A landscape with many valleys, sampled at points; each row gives a point and its height.
From any point a ball rolls to the lowest of the 4 points nearest to it. It stops when none of these is lower. Distance is the straight distance between rows; heights are no part of it.
Z_189: [  8  -3   8  -9  -2  22 -12 -14  22]  (h 326)
Z_212: [  2   5   0  -9 -23 -14   1   3 -16]  (h 251)
Z_228: [  4   6 -20   6   8   5  -1  20  -7]  (h 537)
Z_704: [  6   3  -7   0  -9  15 -19  -1  11]  (h 309)
Z_283: [  5   3   6   1  -2 -12  10   9  -5]  (h 231)
Z_963: [  9  -2   4   1  10 -22  22   9  -6]  (h 361)
Z_944: [ -2   3  19 -12 -23 -14  -1 -18 -10]  (h 260)
Z_683: [ 13  -1   5 -19 -23   7 -16 -13   8]  (h 359)
Z_450: [  4   6 -17   2 -11   5 -14  15  -3]  (h 378)
Z_406: [ 0  3  3  6 -2  7 -1 -2  9]  (h 360)
Z_778: [ 19  -4   9 -23 -14  22 -17 -12  22]  (h 394)
Z_552: [  7   6 -12  -5 -11 -12   0  18 -14]  (h 437)
Z_555: [  1   1 -14   4  25  -5   9  13  -8]  (h 545)
Z_764: [  7   1  10  -5 -12  11 -10 -13  17]  (h 252)
Z_199: [ -5   6 -28   4   6  26 -25   9   0]  (h 396)
Z_89: [  0  10  11 -17 -27 -12 -12 -17 -16]  (h 198)
Z_850: [  5   4  -7  -1  -1 -10   6  17  -7]  (h 341)
Z_938: [  5   1   4  -3 -10  12 -11  -5  15]  (h 205)
Z_262: [  2   8  -3 -10 -27 -10  -8   0 -15]  (h 294)
Z_879: [  0  -2  17   2 -13  -8  10  -5   5]  (h 219)
Z_458: [ 10   3  -1 -15 -21  10 -20  -8  10]  (h 335)
Z_314: [  2   4  10  -5 -22 -11  -3  -8  -8]  (h 299)
Z_377: [ 0  2  1  9  5 -2 10  5  0]  (h 387)
Z_359: [  9   2 -10  -4  -3  28 -26  -7  13]  (h 427)
Z_646: [-1 -3  9  8 -1 -2  6  1  6]  (h 334)
Z_169: [  4   2  11  -4 -12 -18  14   3  -9]  (h 208)
Z_4: [-14  -9  10  11  18   8   3  -9   6]  (h 268)
Z_48: [ -1  -2  -8   3  34 -10  16   8  -5]  (h 549)
Z_16: [-13 -10 -10   4  30   4  10   2  -7]  (h 523)
Z_395: [-19 -10  -6   7  16  17  -6 -12   6]  (h 275)
Z_260: [ -7  -6  25  11   5  -4  10 -11  11]  (h 357)
Z_319: [ 1  4 -8  6 13 -5 10 13 -6]  (h 465)
Z_33: [  4   7 -21 -10 -19  -9  -6  21 -21]  (h 544)
Z_77: [-8  0 -3  7 11 14 -6 -2  3]  (h 259)
Z_597: [  5   2  10  -3 -18   1  -4  -9  10]  (h 287)
Z_939: [-10  -1 -21   7  16  19 -15   5  -2]  (h 472)
Z_511: [ -7  -4   6   5  10  13  -5 -11  12]  (h 78)
Z_706: [  1   4  -3   3  -9   9 -10   2   7]  (h 296)
Z_970: [  7  -4  14  -4  -2  18  -7 -20  23]  (h 303)
Z_397: [-27 -20  -5   4  25  12   8 -14  -1]  (h 391)
Z_569: [  1   0   9  -9 -24  -7  -2 -12   5]  (h 293)
Z_883: [ 13   7 -18  -5   5 -17   8  20 -16]  (h 623)
Z_711: [-7 -2  3  9 19  3  7  1 -2]  (h 500)
Z_164: [  0  -3  21  -1 -12 -20  17  -4  -2]  (h 228)
Z_529: [-13  -9  20  11  15   7   5 -20  10]  (h 367)
Z_514: [ -2   3  -8  10   3  16 -15  -4  13]  (h 370)
Z_143: [  6   5   2  -4 -19   2  -9  -7   5]  (h 279)
Z_537: [  5   7  -7  -4 -21  -2 -13   5  -2]  (h 344)
Z_927: [  2   8  -9  -8 -24  -6 -12   6 -14]  (h 351)
Z_693: [ 12   5 -18  -3  16 -18  13  16  -8]  (h 597)
Z_967: [-8 -6 15 10 13 -1  9 -7  6]  (h 364)
Z_638: [-12 -10   5   9  27   1  15  -2  -5]  (h 558)
Z_10: [  2   3   0  -4 -15 -12   3   6  -9]  (h 196)
Z_870: [  3   0  13  -2  -6 -21  20   5  -6]  (h 206)
Z_299: [-3 -3 10  7 13 -6 14  5  0]  (h 442)
Z_670: [  1   0  13   3  -6 -13  15   1  -2]  (h 145)
Z_369: [  2   6   1 -14 -28  -5 -16  -8 -10]  (h 262)
Z_561: [-10 -12  20   4  13  13  -1 -29  17]  (h 445)
Z_888: [-20 -20 -17   0  35   4  10  -5 -10]  (h 547)
Z_53: [ -6   0 -13   5   4  21 -19   1   9]  (h 424)
Z_263: [  2   7 -26   4  -4  12 -18  19  -3]  (h 159)
Z_508: [  3  -3  20  -4 -17  -8   3 -14   8]  (h 264)
Z_767: [  3   5 -13   2 -11  11 -17   7   4]  (h 386)
Z_119: [  1  -3  14   5  12 -13  20   7   0]  (h 410)
Z_496: [ 0 -5 17  7 -4 -1  5 -9 10]  (h 281)
Z_327: [ -8   3 -20   8  15  12  -4  14  -5]  (h 527)
Z_533: [  8   5 -13   1  -3  -2   4  18 -10]  (h 430)
Z_453: [  0  -2  23   0 -10  -1   0 -13  16]  (h 298)
Z_154: [ 10   9 -22  -4  -2  -6   0  25 -13]  (h 541)
Z_759: [-18  -8 -12   5  23  15  -2   1  -7]  (h 409)
Z_400: [ -9 -11 -16   1  39  -3  14   1 -11]  (h 630)
Z_547: [  7  -4   1   4  22 -16  19  10  -5]  (h 426)
Z_722: [  6   7   5 -22 -29  -5 -18 -18  -8]  (h 250)
Z_207: [ -4  -7  27   9   4   3   3 -19  18]  (h 419)
Z_724: [ 15   4 -10  -2  22 -26  16  10  -9]  (h 534)
Z_610: [ -2  -3  29   5 -10 -12  17 -11   4]  (h 304)
Z_191: [  7   4  -3  -1  -1 -18  15  11 -11]  (h 300)
Z_720: [ -5   2 -11   8  12   5   0  12  -3]  (h 532)
Z_181: [ 2  6 -6  6 -4  4 -1  7  3]  (h 372)
Z_936: [ -7  -3 -12   5  24   4   7   8  -6]  (h 575)

Two balls start at each pair of points below. Name the first point that both come to, or write never.
Z_53, Z_759 => Z_511
Z_552, Z_537 => never
Z_228, Z_319 => Z_850
Z_638, Z_48 => never
Z_927, Z_569 => never

For each start below, name the point where the ball stops.
Z_191 => Z_670
Z_33 => Z_10
Z_453 => Z_670
Z_397 => Z_511
Z_327 => Z_263
